A landscape with many valleys, sampled at points; each row gives a point and its height.
From any point a ball rolls to the lowest of the 4 points nearest to it. It stops when none of these is lower. Distance is the straight distance between rows; heights are no part of it.
Popa height 586: [-33 -21   7   0 -49  23   4 -17   2]
doz height 458: [ 40  22  -9 -10   3 -16 -14 -37 -49]
sot height 771: [ 18 -39  -6   2  20 -37   3  13  18]
bilo height 183: [  5  -5   6  14 -26  -9  17  19  13]
dameb height 120: [-4 16 11 14  0 11 -3 13 17]
Goba height 381: [-13  19   7  18 -16   7   1  10  11]
rafuv height 225: [  4  16  15  -7  29  29 -15  -1 -13]
rebe height 365: [-22  34  11  14   2  31  -9   7 -13]
Fod height 597: [-30 -42   4 -20 -40  24  19   2  -5]
limuk height 174: [ 14 -12   8  12 -16 -10  17  25  18]
Sen height 209: [-17  22   5  20  -9  15  -2   7   8]
Mus height 416: [  9   5   1 -12  34  13 -15  -4  -1]
tob height 718: [ 16 -24 -13 -14  26 -61   6  -3  12]
ber height 548: [-26 -29   1  -8 -47  11  19   0  -6]
los height 477: [-18 -14  -1   4 -47  -1  18   5  -1]
moma height 446: [-33  16  -5  18 -30  26  -9  -9   1]
novi height 155: [ 15 -13  10  13  -1 -10   9  19  22]
govu height 284: [  2  13  10  -1  26  19 -11   6   6]
zupur height 359: [ 4  8 10  1 23 11 -9  8 14]
dum height 418: [  8 -14  -9 -12  34 -25  -8  -8  15]
rorok height 385: [ 25  13 -20 -23  26  -8 -10 -26 -36]
Ferib height 145: [ 16 -18   7  10   8 -12   4  17  24]
serev height 421: [-10  -8   2  10 -40  -5  21  11   2]
gazof height 435: [ 33  18 -10 -15  12  -9 -13 -35 -48]
pabus height 317: [  8 -11  -1   5 -31 -10  27  26   6]
tefo height 734: [-19 -25 -12 -14 -43   2  32  11 -10]
susop height 434: [ 17   4   3 -19  29  18 -18 -22 -30]
pob height 203: [ 22 -23   3  10 -12 -13  20  32  15]
Rir height 444: [-41  16  -4  19 -28  40 -15 -15  -5]
duvot height 443: [ 40  25 -15 -12  10 -17  -9 -29 -46]
rino height 131: [ 23 -37   2   6  13 -26   8  19  22]
besa height 262: [-8 23 10 15  5 17 -5 10 10]
tuv height 417: [ 31  22 -25 -24  21 -21  -2 -22 -33]
gefa height 497: [-17   6   5  17 -35   2   8   7   8]
bib height 159: [12 -7 10 14 -4 -8  6 17 22]
lote height 505: [-22 -14   1   3 -50   5  12  -3  -1]
veg height 567: [ 11 -23  -9  -8  30 -38  -4  -4  16]
Niras height 74: [  2  24  24   0  21  34 -13   2 -25]
Zab height 707: [ 15 -18 -17 -16  28 -57   1  -5  15]
zofu height 286: [10 -3 11  9 13 -1 -1 12 24]
fakem height 549: [-29  -4   2  11 -43  10   5 -11   3]
pulum height 535: [-20 -23  -4  -3 -48   3  21   4  -6]
lida height 210: [-3 11 11 17 -6  3  1 14 18]
kug height 226: [ 2 11 12 13  7  4 -2 13 19]
zelis height 260: [ 11  15  22 -11  27  32 -15  -7 -27]
Garo height 164: [ 14   2 -11 -23  36   0 -14 -21 -19]
bunub height 654: [-34 -44  -5 -25 -36  21  27  10  -4]
kur height 377: [ 14 -23  -3  -3  28 -28  -5   0  20]
mer height 570: [ 21   4   0 -20  24  13 -18 -29 -37]
movif height 138: [-31  26   0  20 -22  25  -8  -1  -3]
kifup height 508: [  6  -1  -1  -8  34   3 -11  -4   8]
dos height 540: [-20  17   4  22 -25  10   0   5  11]
Teb height 310: [  1  -8   3   7 -36  -8  25  21   4]
gar height 737: [ 11  -1 -23 -24  34 -31  -4 -16   5]
geli height 354: [-25  37  13  17   0  36 -14   5 -23]
pum height 85: [ 20 -27   4   9   8 -19   9  20  23]
riv height 93: [-11  37  21  10   9  36 -10   9 -25]
Fon height 176: [  0   3  12  17 -12  -4   8  14  20]
rikas height 399: [  6   5   5  -3  29  10 -10   1  12]
litu height 750: [ -7 -15  -6   0 -41  -6  32  19  -3]
paza height 571: [ 27   9  -5 -17  14   1 -18 -37 -46]
moni height 188: [ 17 -17   5   4  22 -15  -3   7  25]
sol height 270: [ 11 -11  -1  -3  29 -12  -9  -2  20]
Zulo height 469: [-25  24   3  20 -23  17  -3   0   3]
met height 308: [ 16   7 -20 -25  32  -7 -11 -23 -21]
sabod height 347: [-34  32   1  18 -13  36 -14  -3 -15]
sotap height 247: [ -6  29  16   5  18  30  -8   8 -13]
val height 558: [  4  -4  -8 -17  37  -8 -13 -12   3]
Vip height 470: [-19  30   7  16  -6  22  -6   9  -2]
suvo height 641: [ 10  -2 -19 -20  35 -20  -9 -17   2]
tir height 514: [  4 -16  -6   0 -36  -9  33  28   2]
loti height 733: [ 16  14 -28 -27  30 -31  -2 -18  -9]
gik height 362: [  9  -5  -2  -5  30  -3 -11   1  17]
fogek height 723: [ 13  -7 -20 -19  30 -50  -1 -10  10]
kupul height 630: [-37  -6   3   8 -45  30  -5 -22   7]
Vom height 614: [-31   4   0  14 -39  13  -1 -10   6]
Pamam height 685: [ 14 -28 -11  -7  29 -46  -2  -2  17]

For each start below, name the point where the ball stops.
zupur => dameb
ber => pum
govu => Niras
gefa => dameb
rebe => Niras
Popa => pum
geli => Niras
Vom => movif
tuv => Garo

For each start below, name every point that the ball comes to, in order.
loti => met Garo
kupul => moma movif
Mus => govu rafuv Niras
Fod => pulum los serev Teb bilo limuk novi pum
rikas => govu rafuv Niras

Two balls start at each pair of points below. Name the first point that both come to, or write -.
sol / zofu => Ferib
bib / gik => Ferib
pabus / Fon => pum
tir / bunub => Teb
